Points on a hilly landscape, in no order, each with its height.
A ball rolls from a point to the lowest of its 2 nearest points, and stops where none of them is lower. Distance is the straight distance between rows; heights are no part of it.
K_219: [ 12  47  34 -42 -13 -71  -3 -41   8  -2 -16 -54  42   8  23 -13  -7   9
  22   7  10]  h=578
K_937: [  6 -51 -12  52  11  55  -4  26 -45 -15 -39 -33  47 -77 -19   1 -61  45
   1 -11 -53]  h=176
K_471: [-20  11  -6 -19   0 -14  11   2   8  29  29  53 -32  49  -5  23  40 -51
 -54  45   7]  h=295
K_17: [-25 -24  -1  29  28  41 -15  22 -23  -4 -10  -9 -12 -18 -53  41 -32 -20
 -35  42   3]  h=267
K_858: [ 16 -64  -7  43  18  30 -19  11 -33 -32 -34 -21  38 -43 -13  13 -29  34
  13  -1 -37]  h=160
K_976: [-38  24  -4 -24   2  15 -14  13   2  24  37  62 -29  -1 -42  46  25 -46
 -49  48  20]  h=298
K_147: [ 24  -8 -25 -12  -5 -13 -10 -45 -22 -40  25  -1  34  21  44  -4  31  10
  32  -8 -23]  h=373
K_386: [ 26  -8   1 -19   3 -26 -19 -19  20 -15   7 -20  -6  30  12  11  14 -13
  21   4 -25]  h=162
K_500: [-18 -24 -18  39  -3  72  18  37 -14  13 -10 -14  13 -70 -18 -19 -65  28
   3 -10   1]  h=179
K_619: [ -6  18  -4  18  -4  57   3   6 -18  -7   9  13   0 -27 -13   6  -6 -16
   9   1  11]  h=461
K_860: [ 17  18   5 -34 -36 -32   1 -23  -7 -13   9   5  38   7  56 -70  33  21
  29 -57   8]  h=501
K_431: [ 33  28   5 -48 -24 -50 -13 -34  -3 -12   8 -22  69  -1  52 -44  19  29
  40 -37 -14]  h=463
K_931: [  4  50  20 -29  -3 -69  22 -16  39  38 -12 -13 -35  43  -2  15  14 -30
 -42  17  20]  h=504
K_941: [-22 -36 -28  38   3  76  10   5 -37 -14  -5  28  23 -57 -28  -5 -10  25
   0  14  13]  h=303
K_442: [ 37 -39 -14  16   8  11 -29   1  -9 -24  -9 -18  39 -31  26   0   2  36
  32 -32 -32]  h=385
K_756: [ -1 -38 -10  14   6  21  -1  22  19  12  -1  26 -39  26 -27  12  20 -45
 -42  32  -9]  h=333
K_501: [ -8 -62 -38  41 -16  68  32  20 -27  -1  -9  24  19 -72 -57 -14 -35  25
 -18  25  -1]  h=275
K_713: [ 10  39  33 -27 -13 -51  -5   6  32  13  -6 -34   7  -5  26 -26 -19  17
  28 -46  26]  h=389
K_845: [-11 -58 -13  53  10  58   6  23 -48 -12 -37 -20  24 -60 -49   1 -55  23
 -12  28 -33]  h=189
K_682: [-32 -31 -20  31  -1  60  26  39 -10  15  -2  14 -11 -57 -45  -4 -49  15
 -13  18  18]  h=231
K_504: [  0 -13  -3   3  11  -7   1  35  25  40  18  36 -41  34 -23  38  21 -58
 -78  42   0]  h=340
K_362: [-37  14   7   8  20   0  16  22  14  34   8  23 -32   2 -23  28 -27  -6
 -27  10  59]  h=485
K_881: [ -3  -7  10 -15  -4 -41 -12  -5  39  21  -9  -4 -56  67   2  -7  39 -46
 -41  12 -17]  h=582
K_852: [ 26   3  18 -44 -13 -53 -44   4  37  -5  10 -38  21  -5  25 -25  26  49
  43 -41 -20]  h=325
K_434: [  3  20  19 -35 -47 -47  19 -25   5 -18  11  19   2  38  45 -87  44   6
  18 -50 -11]  h=540
K_470: [  2  -2   0  26  10  60 -10  27 -12  11 -16 -44  20 -57   5 -16 -55  30
  15 -37 -10]  h=150
K_632: [  7 -15  -4  -2  -5 -22  25  10  17   4   2  29 -22  26  30 -26  16  14
  21 -28  18]  h=600
K_677: [ -2 -79 -30  18  -7  31  10  15  15  -2   0  38 -35  27 -18 -19  31 -27
 -33  20 -35]  h=304
K_646: [-43  15  -6 -25  -2  12  13  17   0  22  34  97 -36  19 -25  13  56 -39
 -50  40   7]  h=213
K_703: [ -1  18  28   9  36 -34 -29 -21 -12   3 -26 -44  31  -5  21  24 -38  29
  22  -4  16]  h=191
K_16: [  0 -18  17  36  36  14 -34  19 -12  -8 -32 -56 -10 -21 -30  45 -57   7
 -11   7 -23]  h=182
K_517: [  9 -47 -34  25 -16  54  13  10  -8 -18  14  37 -19  -3 -28  -5  32 -22
 -19  11 -24]  h=268
K_689: [-28 -32 -21   8  11  22  19  -2  -5   1   5  54 -13  10   0 -14  20   0
   1  10  41]  h=549
K_73: [ -7  32  21 -39 -43 -60  38 -25   8  -1   7  19 -23  60  27 -66  45 -20
  -3 -16 -13]  h=568
K_975: [-33 -41 -37  25 -25  88  24  12 -13   0   1  59 -13 -60 -58 -18  16   1
 -29  28  -3]  h=273
K_939: [-15  57  16 -39 -22 -74  64 -14  17  25   9  29 -18  46  13 -10  20 -18
 -19  23  23]  h=554
K_558: [ 32  -4   7 -37 -19 -54 -34  -2  45  -7  14 -22 -12  21  13  -6  28  16
  28 -17 -32]  h=266
K_321: [ -3  75   7 -50 -21 -63  58 -36  18  29  10 -15   1  21   2   9   2 -20
 -12  40  25]  h=560
K_965: [ 12 -26 -41  12 -16  31  22 -11 -18 -27  27  45   4   1  16  -7  29   1
  10 -12   7]  h=293
K_516: [-31 -57 -13  43  18  50   1  29 -26  -1 -34  -2   0 -41 -69  12 -50   2
 -34  56  -2]  h=214
K_783: [  4 -51  -3  27  23  20 -22   4 -15 -22 -21  -9  13  -8  -5  16 -16  10
  10  14  -5]  h=194
K_611: [  5  13  36  -1   6   6 -46  -9  10  -2 -38 -52  13  -7  11 -25  -5   7
  35 -28  -6]  h=466
K_204: [-19  11  -8  -4  16   5 -16  -2  -7   6  25  24  -8  15 -38  59   9 -42
 -45  60  16]  h=363
K_786: [ 20  -7  14  -7   3 -33  -8  23  51  14  -6 -20 -42  18  -7  16  -6  -6
  -6 -14  -9]  h=633
K_366: [  4 -12  15  -3   1 -34  22  31  48  20 -17  20 -51  33   7 -14  11   0
  -3 -20   5]  h=619
K_276: [  1  11  17  10  21  12 -30  24   5  10 -21 -54  21 -34  14  -5 -53  34
  28 -43   1]  h=180
K_36: [-35   9  11   0  12  -5  23  10   7  23   1  53 -31  24  -6   0  15  -9
 -11   9  54]  h=517
K_972: [ 11  14 -31  -4 -33  15  24 -33 -21 -23  36  35  22   6  40 -26  44   6
  18 -27   9]  h=386
K_908: [ 11  16  30 -21 -10 -15 -41 -12   2  -9 -19 -38  39  -4  34 -57  19  17
  38 -48  -9]  h=442
K_966: [ 16  -7 -26   3 -22   7  46  12  12   0  25  65 -43  35  13 -14  48 -16
  -9 -13 -31]  h=428
K_59: [ 15 -25 -44  12 -30  15  41  -3   3 -26  28  46 -26  17  28 -34  53   6
   7 -37 -25]  h=377
K_278: [  2  23   3   0   8  12 -10 -24 -16 -12  11  -8   6  16  -8  36   0 -26
   4  29  -1]  h=396
K_629: [ 19  20  33 -38 -31 -60  -7   9  40   3  -1 -17  -1  12  29 -49  20  25
  30 -51  -2]  h=364
K_189: [ -2 -34 -45  37  -6  64   5 -14 -45 -37   7  34  35 -45   9 -10  24  21
   4  -7  10]  h=337
K_222: [-20  19  18  -6  -7 -22  34  20  24  24 -13  54 -60  60   6 -38  41 -27
 -31  -5  -6]  h=557
K_214: [ 13  61  17 -19   8 -52  -2 -28  13  11  -8 -68   7   3  -2  48 -35  -3
  -4  20   4]  h=481
K_437: [-16   8   2  32  24  16 -16  32  -5   7  -8 -58 -30 -25 -31  43 -81   9
 -34   7   3]  h=251
K_613: [-32  48   9  15  18  44 -10  17 -22  12  14 -38  -8 -31 -13  23 -66   7
  -6   0  19]  h=356
K_916: [ -5  -5 -30   3 -16  50   9 -12 -28 -20  35  54  -3  -3 -18   7  43 -21
  -8  15   4]  h=134
K_352: [ -5  19  12   9 -12  26  16   8   7  12  -1  14 -18  -3  -2 -27  10 -13
  13 -20  21]  h=392
K_360: [ -8   6   9  16  22   9 -14   8   0   2 -13 -28   9 -11   5  11 -37  12
  19  -9  23]  h=249
K_701: [ 12 -35   4  21  23  -1 -25  18  14  -5 -22 -30 -18   0 -25  33 -24  -8
  -7  13 -13]  h=108
K_989: [ -3  10   6  14  -1  50   8  27  10  18   5   3 -33 -11 -37  15 -13 -36
 -19  10  -1]  h=516
K_316: [ -1  -5  16 -11  22 -36 -20 -24  -2 -10 -11 -19  32  16  35  -6  -7  21
  35  -9  21]  h=83
K_525: [ 15 -28  11 -13  -4   4 -45   3  19 -12 -25 -29  23 -20  23 -58  23  40
  40 -52 -23]  h=419
K_336: [  1 -64 -29  32   3  58  -4   9 -33 -24  -1  25   4 -19 -44   9   4 -21
 -26  41 -21]  h=306
K_556: [ 27 -39 -30  -7  -8 -14   2 -15   7 -29  29  12  -6  30  22  -2  27  -1
  16  -6 -28]  h=280
K_33: [  6  44  25 -17   4 -26 -19   0   0  17  -9 -45  48 -16  37 -22 -38  23
  33 -42  19]  h=406
K_379: [ -9  14   4  15  30   8 -23  11 -19  -3  13 -13  -7   1 -48  77 -33 -31
 -41  45   4]  h=350
K_13: [ -4 -53 -19  16  -3  19  13   4   8  -2 -14  29 -15   5  18 -40  21  11
  15 -13   6]  h=577
K_67: [  2  19 -10 -15  -5 -11  16 -31 -19 -11  26  20  25  13  28  -9  18  -4
  23   1  25]  h=347
K_527: [ -8  38   9 -13  -7 -22  32  -2   0  13  21  19   7  11  18   5  -9  -1
  19  -3  42]  h=407
K_154: [ -5  10 -19  -8   4  26  -7 -30 -39 -25  36  35  16  11 -18  35  26 -29
  -4  41  -2]  h=301
K_206: [ -1   4  15   1   1   6   1   5   6  10 -15  -8   9  -9  27 -34 -10  15
  29 -38  32]  h=326
K_821: [ 23   6  -4   2  13 -32  -4  24  38  24   4 -27 -36  12 -25  59 -30 -19
 -34   6  -4]  h=648
K_458: [ 29  20  21 -12  15 -32 -35 -36 -17 -20 -15 -44  54  -5  34  18   2  26
  43 -10 -42]  h=596
K_688: [ 12  26  17  -3  14   2 -19 -48 -47 -26 -12 -20  53   3  30  28   3   2
  28  10 -30]  h=609
K_761: [-24 -26 -26   0  -1  24  19  23  -5   9  37  83 -28  11 -29  20  37 -21
 -37  31   8]  h=72
K_807: [ 20 -32 -29  27  -2  48 -10 -12 -30 -28 -13  -1  30 -28  15 -17   7  17
  18 -23  -9]  h=365
K_990: [ 31 -29   5 -13  11 -28 -39   7  20 -17   5 -29  29 -14  26   2   2  42
  43 -28 -23]  h=366
K_484: [ 24  44  36 -31   7 -61 -37 -22   7  -2 -19 -68  48 -13  23  11 -17  33
  38 -12 -19]  h=587
K_401: [-18  40  24  -2   3 -30  15  10  36  41 -19   2 -51  32 -16  11  -2 -24
 -34  -3  43]  h=515
K_505: [-15   6  29 -21 -15 -54   6  -4  37  16 -17  15 -59  73  18 -48  46 -23
 -22 -11 -14]  h=571
K_290: [-16  32  17 -18 -13 -28  36  -5  14  14   8  38 -29  46  10 -18  30 -24
  -4   1  23]  h=541
K_277: [-32  14   8  36  35  38 -19  30 -41   3  -8 -55   4 -39  -5  30 -86  29
 -10  -5  -5]  h=307
K_735: [-24 -34 -32   6  -7  67   9  26 -11   0  20  76 -24 -26 -59   7  33 -27
 -42  37  -3]  h=206
K_382: [ 36  -3 -14 -14  -4 -18 -30 -31  -9 -31  10 -18  54  -6  52 -26  30  36
  40 -41 -28]  h=427
K_452: [  8  22  -1  -6  -8   2  20  20  19  22  24  21 -31  19 -18  25   7 -35
 -19   8   5]  h=553
K_794: [  6  11   4 -33  -8 -54  10 -42  -7 -17   6  -1  36  27  45 -30  16  14
  34  -3  18]  h=238
K_676: [ 22 -58 -12   8  -4  17 -22  11  26 -15 -23 -19   1 -22  11 -28   6  31
  31 -29 -29]  h=401
K_820: [ 14  43  16   5  11  -2 -14 -15  -4  -2   5 -46   6   0  -8  50 -37 -16
   5  14 -15]  h=451
K_983: [-23  40  10   0  13  -3  13   8  -5  21  21  -4  -3 -10  -1  26 -38   2
   0   9  55]  h=446
K_645: [  5  70  17 -48 -11 -68  32 -50   8  11 -14 -58  29   6  12   8 -10  -6
   0  39  21]  h=567
K_268: [ 16   2  14  15  28  -3 -27 -16 -39 -29 -15 -30  34  -5   7  53 -23   7
  21  13 -36]  h=623
K_380: [  2  65  15 -23   1 -71   8 -25  30  32 -17 -48 -20  20 -10  27 -24 -10
 -27  10  32]  h=495

For each start below, name the point where the ball stops.
K_931: K_916
K_989: K_470
K_688: K_290
K_807: K_470
K_73: K_386

Call two points neighbours if one is among the 2 nearest of the other. Go from one point of each pair to the other, from neighbour to neighbour, staying as low as possible. Name the highest point that can't be avoided.
K_386 and K_67: K_442
K_316 and K_470: K_360
K_67 and K_916: K_972
K_858 and K_701: K_783
